A landscape with many peaks, sampled at points; each row gives a point and its height.
From any point a climber steps to the highest of the 2 points nearest to it. It stops when none of these is higher. Distance is the straight distance between rows; heights are no part of it.
z48: [153 152 107 120 165 134 154  16 121 113 115 132  99 168 148  90 144 150
 106  95 115 157 155 179  93 176 147]  (h 448)
z382: [125 143 112 120 129 140 136 200 150 129  87 114 168 103 157 176 136 136
 144 135 103  91 110 111 111  81  95]  (h 649)
z860: [130 109 143 125 132 140 139 136 133 148  91 143 141  87 104 156 137 143
 144 148 129 104 106  90 134 114 129]  (h 588)
z170: [115 152 152 150 144 154 153  99  92 140 160 149 139 156 170  75 100 104
  91  85 124 136 110 196 109 155 128]  (h 344)
z592: [153 126 148 132  87 131 139 141 106 176 147 129 153 116 119 106  57  98
 106  82 165 140 117 169  73 126 144]  (h 364)
z906: [115 158 109 123 147 179 121  98 134  82 170 164 120 151 135 138 171 166
 142 103  68 138 166 132 142 163  96]  (h 414)
z473: [ 90 124 137 144 129 147  95 114 157 123 171 174 121  82  69 136 159 158
 140 122  85 116 153 111 176 110 153]  (h 365)
z727: [ 82 109 143 135 151 153 120 129 149 128 126 166 104  97  90 134 171 152
 142 138  94 106 137 107 160 132 147]  (h 435)
z903: [164 143  89 120  95  95 131 158 149 145  95  93 181  83 129 196 125 117
 147 178 132 108 111  94 129 121  85]  (h 467)
z683: [ 74 112 151 164 178 163 158 148 133 139 118 170 136 141 109  95 146 167
 117 148  88 115  73 104 121 119 136]  (h 346)
z61: [168  83 110 119  90  86 113 121 110 172 107  75 149 124 103 141 101 124
 158 191 207 141 113  81 107 124 135]  (h 545)
z377: [137 181 132  95 155 101 108 129 126  69  83 105  80 153 179 178 166 112
 147 146  93 117 172 127 129 137  98]  (h 328)
z830: [ 84 116 159 169 178 163 154 143 123 148 146 186 154 151 112  80 115 167
 103 129  79 127  68 132 111 122 141]  (h 322)
z41: [169 128  76 139  87  69 103 104 163 152 198  98 172 128  39 146  65 105
 123 144 176 157 162  99 162 134 170]  (h 680)
z11: [127 172 136 102 148 124 118 150 126  74  83 102  96 165 197 163 155 115
 132 144 111 104 164 125 131 125  73]  (h 341)
z696: [152 128  96 113 116  85  95 127 107  67 130  68  84 171 157 170 144  94
 169 165 164 139 187 129 120 145 151]  (h 317)
z832: [121  82 118 113  50 118 111 104 126 171 157 116 103 159 123  75  85  90
 122  95 197 131 117 161  80 135 153]  (h 493)
z649: [147 104 161 127  97  81 123 127  92 160  78  85 141  95 114 154 127 133
 156 199 187 131  91  69 142 123 110]  (h 605)
z161: [ 95 128 145 129 176 115 165 152 109 116  76 117  85 135 177 120 177 127
 125 144 124 118 119 113 154 138 131]  (h 374)
z964: [172 120 101 152  86  86 109 103 153 118 199 112 147 114  50 135  84 100
 109 124 159 150 172 116 185 113 171]  (h 627)
z270: [135 130 144 134  76 148 154 119 112 167 147 133 132 113 110  84  58  95
  92  65 151 141 128 179 108 123 121]  (h 332)
z235: [129 170 141 155 170 157 158  62  94 121 137 143 151 188 181  72 127 126
 109  94 102 145 115 189  99 160 109]  (h 381)
z370: [134 109 117 127  78 123 121 139 109 161 157 111 117 169 160  90  79  86
 122  98 197 131 103 182  60 135 158]  (h 434)
z512: [ 98  99 164 131 150 163 143  92 132 138 139 172 124 134 114  64 129 142
  95 109 111 132 125 146 158 148 130]  (h 330)
z576: [154  97 145 122 118 113 136 127 119 152  81 116 133  85 100 160 125 135
 142 168 160 118 113  81 123 124 135]  (h 648)
z895: [112 137 146 125 169 115 161 190 111 107  81 107 111 143 200 132 145 123
 119 127 133 113 122 120 133 110 128]  (h 369)
z176: [162 106 117 113 115 111 135 189 111 118 120  85 126 165 178 128  87 104
 130 140 191 123 137 155  85 109 145]  (h 345)
z487: [ 95 119 162 160 168 163 152 127 116 163 151 183 160 145 123  70  94 138
  96 101  98 132  86 163 114 129 143]  (h 296)
z594: [149 122 122 148  98 107 109 103 164 129 181 144 154  70  54 160 124 125
 122 120 118 124 166 107 183 108 157]  (h 459)
z401: [137  81 149 110  90 123 121 100 132 156 133 127 114 121  98  84  89 114
 100 102 182 136 123 158 101 138 150]  (h 565)
z446: [109 130 159 140 140 169 157 125 111 158 154 167 154 137 135  71  91 116
  88  78 112 134 111 170 123 131 127]  (h 306)
z999: [151 213 125 109 162  89  77 121 129  57  92 113  78 137 163 183 184  98
 169 143  75 125 170 124 131 122 127]  (h 316)
z960: [140 142  95 118 118  83  89 145 148 151  89 117 144  54  92 188 170 109
 170 172  94 117 101  93 160 118 121]  (h 309)
z994: [ 79 113 142 137 155 173 138 117 144 122 150 176 110 136 106 101 159 161
 122 126  93 116 134 124 163 154 123]  (h 377)
z504: [145  71 156 108  96 121 120  89 139 151 130 129 123 111  81 112  99 125
 106 125 178 135 141 133 116 135 155]  (h 612)
z411: [148 159  79 118  99  90 101 152 166 157  99  98 178  57 110 202 147 116
 161 180 107 117 105  98 147 127  87]  (h 375)
z24: [102 105 132 128 146 162 142 145 147 143 113 159 131  99 102 146 154 155
 142 136 103 102 114 100 132 122 127]  (h 505)
z310: [143 135 143 119 143 100 144 197 102 101 104  88 113 159 211 141 108 115
 118 136 165 120 140 141 110 105 125]  (h 359)
z260: [114 136 112 127 114 207 139 133 143 110 179 169 142 150 128 100 127 163
 112  74  79 135 134 158 150 130  65]  (h 249)
z541: [125  93 174 116 108 118  95  75 146 135 122 154 158  70  63 138 112 162
 135 147 125 125 132  85 157 128 141]  (h 522)
z534: [ 75 165 125 114 159 122 109 204 149 101  86 108 103 150 179 147 185 133
 136 125  72 107 118 127 140  91  66]  (h 384)
z764: [149 165 129 134 164 143 158  40 105 111 120 123 127 188 184  84 139 137
 106 110 127 146 123 177  82 169 128]  (h 413)
z617: [ 76 130 135 157 147 168 133 173 138 145 106 157 139 115 101 133 155 180
 133 145  81 124  55  85 106 105 113]  (h 396)
z578: [127 205 125 131 163 124  98 104 126  60 123 144  88 122 146 158 199 118
 176 136  78 127 158 119 139 144 148]  (h 326)
z336: [132  81 175 105 112 101 104  70 137 136 118 138 135  78  70 121 105 156
 121 143 158 139 138 109 135 129 169]  (h 564)
z46: [ 98 183 145 125 173 120 127 177 122  83  89 112 111 173 215 149 154 127
 128 132  94  96 132 123 126 100  67]  (h 361)
z457: [163 130  75 138  97  63 106 118 153 156 168  96 169 114  54 169  90 102
 145 184 173 140 156  85 140 148 166]  (h 630)
z279: [155 111 138 133  87 120 124 140 102 182 141 121 144 135 132 110  58 105
 124 104 192 136  99 175  51 121 159]  (h 394)
z379: [156  91 104 106 108 116 132 170 122 100 120  74 117 166 164 135 112  99
 140 152 193 123 162 144 104 129 135]  (h 333)
z464: [ 77 149 125 128 166 126 136 219 134 120  81 119 124 130 170 135 170 136
 130 120  77 110  92 105 126  87 102]  (h 406)
z95: [157 117 128 144  92 115 113  97 144 105 194 141 128  95  66 136 107 108
 112 107 133 138 172 128 199 106 154]  (h 552)
z757: [106 171 124 137 162 150 109  98 127  81 144 157  96 134 136 151 189 145
 165 134  74 129 164 124 150 164 132]  (h 343)
z529: [154 105 101 104 110 104 114 152 115  85 119  70  94 178 170 152 127  97
 156 161 178 132 179 139 113 143 128]  (h 324)
z697: [141 111 110 135 113  92  92 114 105  90 160  88  72 150 136 147 149  91
 168 164 186 142 168 124 131 145 191]  (h 310)
z347: [ 87 137 134 119 165 108 146 198 123 140  67 119 116 116 145 133 184 135
 134 120  85 110  89  86 137 103 121]  (h 395)
z810: [117 153  99 115 129 193 124 104 139  85 177 158 127 155 136 126 149 169
 124  85  68 140 155 146 138 150  64]  (h 721)
z962: [146 131 128 125 112 156 123  81 121  95 184 163 107 125 114 122 125 130
 123  84 103 156 173 147 185 148 118]  (h 671)
z928: [155  91 149 131  80  75 108 127  93 176 110  74 154 122 130 127  99 133
 159 202 224 143  81  82 127 110 111]  (h 575)
z359: [166 159 107 117 157 134 146  27 117  98 140 142  94 158 134 106 137 148
 107  85 103 168 180 158 108 170 145]  (h 476)
z127: [ 80 122 152 150 191 103 165 167 101 151  68 128 113 119 152 106 159 139
 119 138  98 127  71  70 134 102 145]  (h 385)
z894: [127 117 144 127 109 132 138 120 105 149 148 126 110 157 159  77  97 100
  99 107 185 127 101 184  83 144 160]  (h 399)
z326: [121 126 132 145 118 130 100 111 157 126 166 161 139  61  68 154 156 130
 141 127  96 107 160 111 178 107 159]  (h 372)
z238: [169 120  52 118 103  63 118 160 155 151 130  76 167 130  90 173  90  95
 158 188 174 131 163  96 124 147 143]  (h 581)
z633: [115 126 123 133 125 196 145 155 151 132 171 170 159 140 122 109 123 156
 108  79  92 121 115 153 132 119  94]  (h 106)
z305: [116  94 160 113 123 152 137  89 139 147 141 163 122 112  98  82 104 130
  90  97 130 135 141 144 156 137 132]  (h 307)
z376: [128 116 144 131 137 134 150 101 103 128 133 124  97 161 178  82 129 111
  96 131 180 129 104 174 102 153 154]  (h 376)
z867: [146 104 146 111  88 150 140 104 139 158 140 154 136 108  88  97  80 115
  96  80 134 140 142 154 145 125 113]  (h 289)
z360: [156 147 107 118 106 108 132 190 150 137  79  90 173  93 147 190 122 123
 141 149 121  94 114 102 114  94  90]  (h 546)
z207: [133 131 117 130 109 191 142 161 156 149 166 168 184 116 118 127 102 162
 119  70  91 124 111 146 113 103  88]  (h 24)
z253: [144 120 148 132 109 133 107  81 129 101 183 159 104 100  87 119 118 122
 117  96 122 147 176 134 198 128 150]  (h 554)
z974: [151 142 126 109 129 155 136  53 111  98 165 155 100 147 132 113 130 133
 116  84 110 163 166 155 148 174 111]  (h 543)
z555: [175 100  76 113  96  77 125 150 127 161 107  71 163 127 104 158  98 108
 155 188 183 133 136  80 109 136 126]  (h 547)
z506: [141 145 128 137 156 134 148  67  93 110 125 117 107 184 204  89 131 125
 105 128 154 141  99 178  84 163 138]  (h 389)
z115: [ 71 144 109 152 150 165 122 205 143 134  97 129 134 113 116 149 175 175
 137 139  79 125  60 106 101  91 100]  (h 458)
z204: [ 86 107 149 134 184 111 166 145 111 143  66 123  88 121 152 103 165 130
 119 148 128 118  97  99 147 122 153]  (h 380)
z845: [ 98 144 104 140 144 163 120 207 151 137 102 120 162 109 142 169 142 162
 151 127  80 116  78 106 100  74  90]  (h 534)

Where does a climber stop that starts at each point below?
z594: z962
z683: z382
z305: z576
z446: z764
z473: z576
z578: z810
z867: z370
z61: z576
z960: z382
